Each row is a point on a landscape with many valleys, with its height.
A ball rolls from a point to the lowest of its 5 nearest points, and stops where none of them is lower. Distance is the straight distance between rows; heights are no part of it.
k224 height 4.07: [ 29   1 -25 -25 -12  35 -46  40   5  -4  20  31 -24   1  24  14 -12  52
  16 -34  29]
k627 height 3.04: [-47 -47  14 -28  28 -42  38 -61 -73  16 -35  13 -29 -15 -53 -17 -37 -49
 -88   9 -15]
k209 height 5.92: [ 22  23  13  16 -17  32  -2 -56  -4  38 -23 -61 -45  45 -28  55  36 -20
  26   0   5]
k168 height 3.78: [ 24  23 -43  -9 -17  41 -71   4  21  42 -12   3 -23  36  29  18  -9  64
  31 -35  15]
k471 height 3.41: [-33  -9  20 -11  -3   3  28 -13  -2 -46  -8  10  -5 -12 -18   3  18 -30
  -9  -8 -10]
k349 height 2.82: [-80 -19  33 -16 -22 -27  22 -28  11 -12 -16  22 -37   0 -34 -40  12 -68
 -39 -22  -9]
k120 height 4.40: [ -2   8 -20 -30  -4  32 -23  32  11  -6  10  34 -20   4  27   8 -11  30
  14 -28  38]
k796 height 3.80: [-41  -7  -1 -28   8  -7  -1  38   6 -32   2  28 -15  -7  19 -10   3  15
  -4 -26 -11]
k771 height 4.87: [-14  10   6 -16 -35  22 -34  15  37  14 -23  34  28  23  31 -16  12  53
  11 -29  13]
k784 height 6.92: [ -2  21  17  -7 -21  10  14 -48  19   2 -14 -38 -36  25 -23   8  30 -25
  26  -2 -21]
k766 height 3.24: [ 64  26 -48 -18 -10  32 -31  22  -5  34  -9 -32 -29  26  17  17  15  64
  18  18  29]
k763 height 5.07: [ 40   4  -1  65  -5   2  -9 -93  -1  38 -24 -59  -8  35 -25  20  48 -12
  30   3   5]
k728 height 0.55: [-61 -24  46 -40   0  -9  25 -32 -20   0 -27  -6 -28  -5 -42 -15  -7 -57
 -30  -8  -4]
k574 height 3.61: [ 33  -6 -24 -14 -37  45 -75  10   3  55   3  31  -2  30  21   7 -20  91
  18 -25  46]
k624 height 2.80: [-61 -55  32 -40  12 -40  42 -47 -51   7 -41  19 -29   1 -52  -7 -24 -49
 -72 -10  -9]
k261 height 4.22: [ 29   9 -23   8  11  29   8  -2   2  -7   9 -38 -37   7   8  11   1  -7
   7  20  11]
k129 height 4.16: [  0 -28  28  -2 -15   1   5 -75 -19  19 -13 -18 -12  20 -42 -13  11 -76
 -23   8 -18]
k663 height 4.91: [-16  28  17  -8 -16  -6 -23  25  43  13  -4  13  53  13  31 -30  18  25
  23 -10  25]
k2 height 3.60: [ 49   0 -19 -11  -3 -22 -50  60  -9  17   4  41  44  13  46   4 -71  59
  -7  -9  21]
k300 height 1.93: [ 26  -1 -12  44  27   0  26 -38 -26 -10  23 -23  -1  -5  -9  20  15 -41
  29  31  -5]
k419 height 3.69: [ 68  46  -7  22  -1 -45 -42  47  -1  31 -25   6  44   9  35 -10 -64  56
 -17   2  12]
k861 height 3.87: [-97 -27  32 -35 -13  26   5   2  -5 -26  -4  39 -34  10 -18 -19  -5 -21
  -1 -59  -7]
k34 height 1.63: [ -3  -7   3  26  36  -7  22 -57 -31  -5  13 -17  32 -31 -17  13  -5 -58
  -6  29 -12]
k611 height 4.84: [ 22  14  10 -12 -12  43  -6  11   6  10  10 -35 -22  24 -11   4  23  16
  18  21   5]
k582 height 3.49: [-10 -20   8   4  27  -8  43  -5 -11 -32  32  -4 -10 -23 -16   8  -8 -48
  15  23 -17]
k743 height 5.90: [  7  40 -12  -2 -14  62 -39 -12  21  26 -21 -40 -50  19  -7  36  35  22
  23  -4  -3]
k306 height 3.98: [-22 -15  36  10   3   7  29 -16 -21  -4   1   1  -2 -14 -15  -1  14 -61
 -17  17 -29]
k437 height 2.75: [-44 -19  42 -38  24  -8  35 -36 -41 -24   0  11 -37 -22 -36   2 -24 -51
 -37  14 -12]
k828 height 6.33: [-14   5  -4 -27 -22  64 -44  -9  45  13   5   9 -46  29   6  16  10  25
  34 -37  -6]
k30 height 5.20: [-59   0   5 -31 -29  17  -4   7  33 -29   7  26  -2  13  -3 -23  19   3
   7 -35  12]
k604 height 5.67: [-87   5   8 -38 -30  34 -18 -18  34  -9  -3  49 -21  14 -14 -17   2  19
  28 -57   1]
k22 height 4.20: [ 47  19   3  34  -7  32   0 -27 -18   3 -10 -74 -30  11 -16  36  32 -17
  19  15   7]
k44 height 3.32: [-38 -52  20  15  28 -40  58 -19 -22 -31  16  -2  26 -39 -27  -4 -30 -73
 -33  29 -24]
k464 height 3.19: [-62 -31   3 -34  45 -23  47 -15 -27 -29  15  -8 -36 -37 -46  -3 -49 -48
 -22  12 -24]
k525 height 2.94: [ 68  12 -30  15   8 -19   7  17  11   1  13 -42   2 -18   9  21  -2  16
  26  47   0]
k835 height 2.90: [ 17  11  29  36   6  -6  21 -38 -30  -1  -6 -37  -3  -7 -11 -11  37 -54
  16  25 -22]
k708 height 5.13: [-15  -3  18  -9  -2  34  25 -17 -24  -7  -8 -22 -40  24 -29 -11  -2 -30
  -1   1   4]
k881 height 2.84: [-41 -21  36  -6 -10 -28  25 -68 -31   8 -14  10   1 -19 -53 -18  -7 -90
 -56  12  -8]
k693 height 4.23: [  1  30  19   2 -10   2   0  18  23  -4  10  -7  18   2   8 -28  33  -5
  -6  17   5]
k949 height 3.39: [  2 -14  10  27  32 -15  40   5  11 -13  27  -7  40 -58   5  -5  14 -50
   0  30 -29]
k673 height 3.42: [ 46  37 -36  -8 -20  33 -58  35  -5  52  12   0 -32   6  28  24 -35  75
   3  -2  27]
k229 height 3.43: [-48  -9   3   3  19 -43  26  26   1 -56  28  26  18 -38   8 -15 -16 -36
 -13  13 -24]
k95 height 2.31: [-37 -29  -2 -36  28   2  22  36 -23 -36  39  27 -33 -15   7  13 -15  11
   7 -35  10]
k870 height 6.32: [-12  21  12 -16  -8  36 -14   4  36   0   1  -2 -40  25  -7  -4  15   3
  18 -14   0]
k825 height 3.52: [  7 -25 -25   2  14 -38  11  54  31 -40  14  18  37 -33  50 -18 -15  29
   0  -9 -31]
k727 height 3.09: [ 65  32 -43  10   0  35  -8  27  -8  17  -5 -45 -23  11  32  27  -4  42
  20  41  13]
k10 height 2.62: [-93 -29  16 -12  -3 -18  24  -2  26 -29  -6  68   1   8  -7 -19  15  -5
 -22 -41   5]
k600 height 3.34: [ -7 -62  -8  12  29 -25  48  -6 -17 -43  41 -18  25 -50 -29  14 -10 -75
  -3  29 -37]
k943 height 3.13: [ 35  17  -9  24   3 -26  -4  45   6 -16  10 -24  52 -20  21 -11  -6  13
   2  24 -18]
k686 height 3.76: [-36   4  20  21 -20 -36  22  46  41 -17   9  43  31 -14  35 -15   5  -9
 -12   0 -25]
k837 height 5.28: [ -4 -52  10 -15  -5   1  35 -99 -66  24 -46 -14 -32  -4 -46  -6   1 -48
 -35   3  -8]
k906 height 2.83: [ 68  36 -18  14  -4 -28 -19  19  24  36 -29 -35  24  29  15   0  16  54
   5  38   4]
k704 height 6.23: [-53  -1  42 -16 -31  25  -9  -6  15  -1   8 -13   7  17 -24 -28  16 -19
  -1 -39 -11]
k139 height 2.44: [ 55  19 -25  57  42 -12  11 -34  -5  25   4 -57  45  -4  10  20  15 -19
  19  35   5]
k422 height 2.18: [ 61  46   3   5 -15   4 -33  22  46  60 -28 -27  44   3  16  -9  20  59
   5  11  14]
k179 height 5.12: [-10  29  -9 -21 -32  34 -61  16  50  52  -8   3 -10  26  10  -9  22  62
  27 -27  -5]
k198 height 3.85: [ 43  21  -2 -15 -15  -9 -33  42  29  11   6  26  42   7  38 -17 -18  46
  -3 -19  26]
k338 height 5.30: [  4   2   0   6 -10  39   1 -36 -23  -4 -11 -45 -36  17 -21  35  30 -34
  13   8  -6]
k121 height 5.18: [ 18  31  11   3  -3  25 -19   0  31  14   0 -36   8  10  -2  -2  39  44
  16   9   6]
k843 height 3.12: [-54 -44  26 -37  33 -21  47 -23 -38 -29 -18  16 -38 -21 -58 -12 -55 -45
 -69   8 -16]
k118 height 3.35: [-48 -27  -4  22  23 -30  39   5   7 -24  11   1  14 -50 -26  -3  -4 -61
 -30  37 -43]
k915 height 4.63: [-33 -16 -17  -9   6 -22  -2  55  -8 -37  27  68  16  -5  47   2 -35  47
   5 -43   7]
k345 height 3.66: [ 51  27 -10 -10 -25  14 -65  22  24  49 -21  19  -4  37  22  -9 -13  79
  14 -23  27]
k451 height 3.14: [-43 -31  24  -2   6 -29  50 -33 -44  -8 -16   8 -11 -22 -50 -20 -23 -63
 -55  21 -22]
k225 height 2.76: [ 71  42 -17  46  25 -29  -2  -4   2  37 -17 -60  20 -14   9  25  27  33
  15  44   4]
k188 height 4.60: [-28 -46 -25  -9  10 -42  22  39  -7 -40  22  94  10  -2  42   1 -41  48
  16 -40  -5]
k269 height 3.46: [ 68  37 -36  -6   0   6 -52  56  -9  42 -17  17  -1  20  30  -2 -33  78
  18   5  19]
k271 height 4.15: [-40  21  63  10 -24   1  12  -3  26  13 -23   6  50  -9 -14 -19  35 -43
 -16  12 -14]
k352 height 3.44: [ 18  16  15   0  -5 -14  -1  30  13 -11   8  -7  31 -21   7 -25   5   1
   3  23   5]
k491 height 1.35: [-87 -14  28 -24  -1 -29  31   1   5 -38  -7  32 -29  -5 -31 -13  -8 -18
 -22 -18 -22]
k691 height 3.77: [ 47 -32 -38  -4  -2   6 -54  42  -8  12  14  71  17   9  35  10 -37  72
 -12 -23  41]
k833 height 3.75: [  6  -9  17  -6   6  29  40 -20 -32 -14  13 -30 -32  -6 -24  14  -6 -49
   9  13 -24]
k171 height 5.93: [-28   3   0 -30 -31  36 -26   9  61   8  -2  23  -1  26   7 -14  21  28
  39 -49  10]
k57 height 2.74: [ 94  35 -38  70  28 -13  19 -13  -4  30  -9 -57  10   1   3  33  27  18
  12  38   5]
k957 height 3.47: [-71 -26 -10 -13   3 -12   8   6   2 -35   0  62 -13  13 -13   1  -1  12
   9 -52  12]
k682 height 2.35: [ 18  14  -8  61  14 -16  12 -23   2   3  20 -52  42  -7   1  22  28 -34
   9  37   3]
k207 height 3.54: [-32 -16  -2   5  -3 -45   9  40  24 -52   3  42  28 -35  38 -28 -18  -7
  -4  -7 -26]
k934 height 3.50: [ 50  35 -10  -3 -23   7 -51  36  12   1 -18  -5   8  19  28  -6   6  35
  16  14  18]
k536 height 3.06: [104  36 -48  23  17 -31 -22  35  -8  59  -5 -39  -1  -3  16   3   0  50
   2  19  21]
k558 height 3.33: [ -6 -19 -19   3   4  -6  22  45  11 -42  30 -16  31 -17  12 -12 -33 -19
   3  22  -9]
k359 height 4.46: [ 38   2 -17   1   4  37   7  -9 -36 -21  11 -49 -45  10  -6  46  19 -13
  15  16  -8]
k791 height 3.88: [ 21  17  10   3 -10 -33 -39  53  25   9  -9  36  53   5  37 -20 -24  56
  -9 -10  18]
k674 height 2.45: [ -3 -32  -7  16   9 -30  14 -66 -56   7  -9   5  17 -27 -33  -2 -23 -94
 -56  23 -19]
k215 height 1.97: [  3 -27   6  51  31  -4  15 -89 -40  11  -7  -5  44 -10   1   0   4 -55
 -26  13   3]
k567 height 3.27: [ 57  49 -23  31 -11   5 -13 -13  10  67 -14 -63  -2   7   5   4  19  31
  34  34   2]
k601 height 4.06: [-43 -30  -2  -6  11   1 -13   7  -2 -14  41  78 -26   6  26  12   2  57
  30 -57  19]
k298 height 4.21: [-39 -22 -18 -13   0 -16  -2   8   0 -47  14  72   8   4  34  -5 -20  29
   5 -50  19]
k128 height 3.59: [-18   5  29  21  -4 -12  26   2   3  -9   4   9  28 -29   5 -17  24 -35
 -18  23 -13]
k286 height 3.89: [ 22  27 -12  -1  -8  18  18  22 -12 -18  24 -23   9   4   1   3  21   2
   5  24  18]
k80 height 4.26: [ -5 -27  -2  -5 -15 -33  -8  50  11 -20   6  69  59   4  46 -10 -32  36
   4 -38  18]
k975 height 4.13: [ 20  28   5   0 -25   7 -63  21  33  36 -17  14  41  34  21  -9   9  68
   1 -33  21]
k182 height 3.48: [ 63  35 -19  37  15   6  14 -46  -4  20 -14 -74 -13  14 -20  49  56   3
  16  17   9]
k645 height 3.45: [ -5 -26  -1  -5  43   8  38  -3 -21 -33  35 -31 -18 -29 -22   3   3 -38
   3  37 -14]
k713 height 4.27: [ 29  -6 -18 -22   0  32 -19  50  -2 -16  18  17  -6  -4  21  -3 -28  32
  20 -10   4]

Where does a ball stop that starts at each point below?
k171 => k422
k286 => k34
k168 => k34
k80 => k422
k582 => k728
k791 => k34
k663 => k422
k118 => k728
k359 => k34
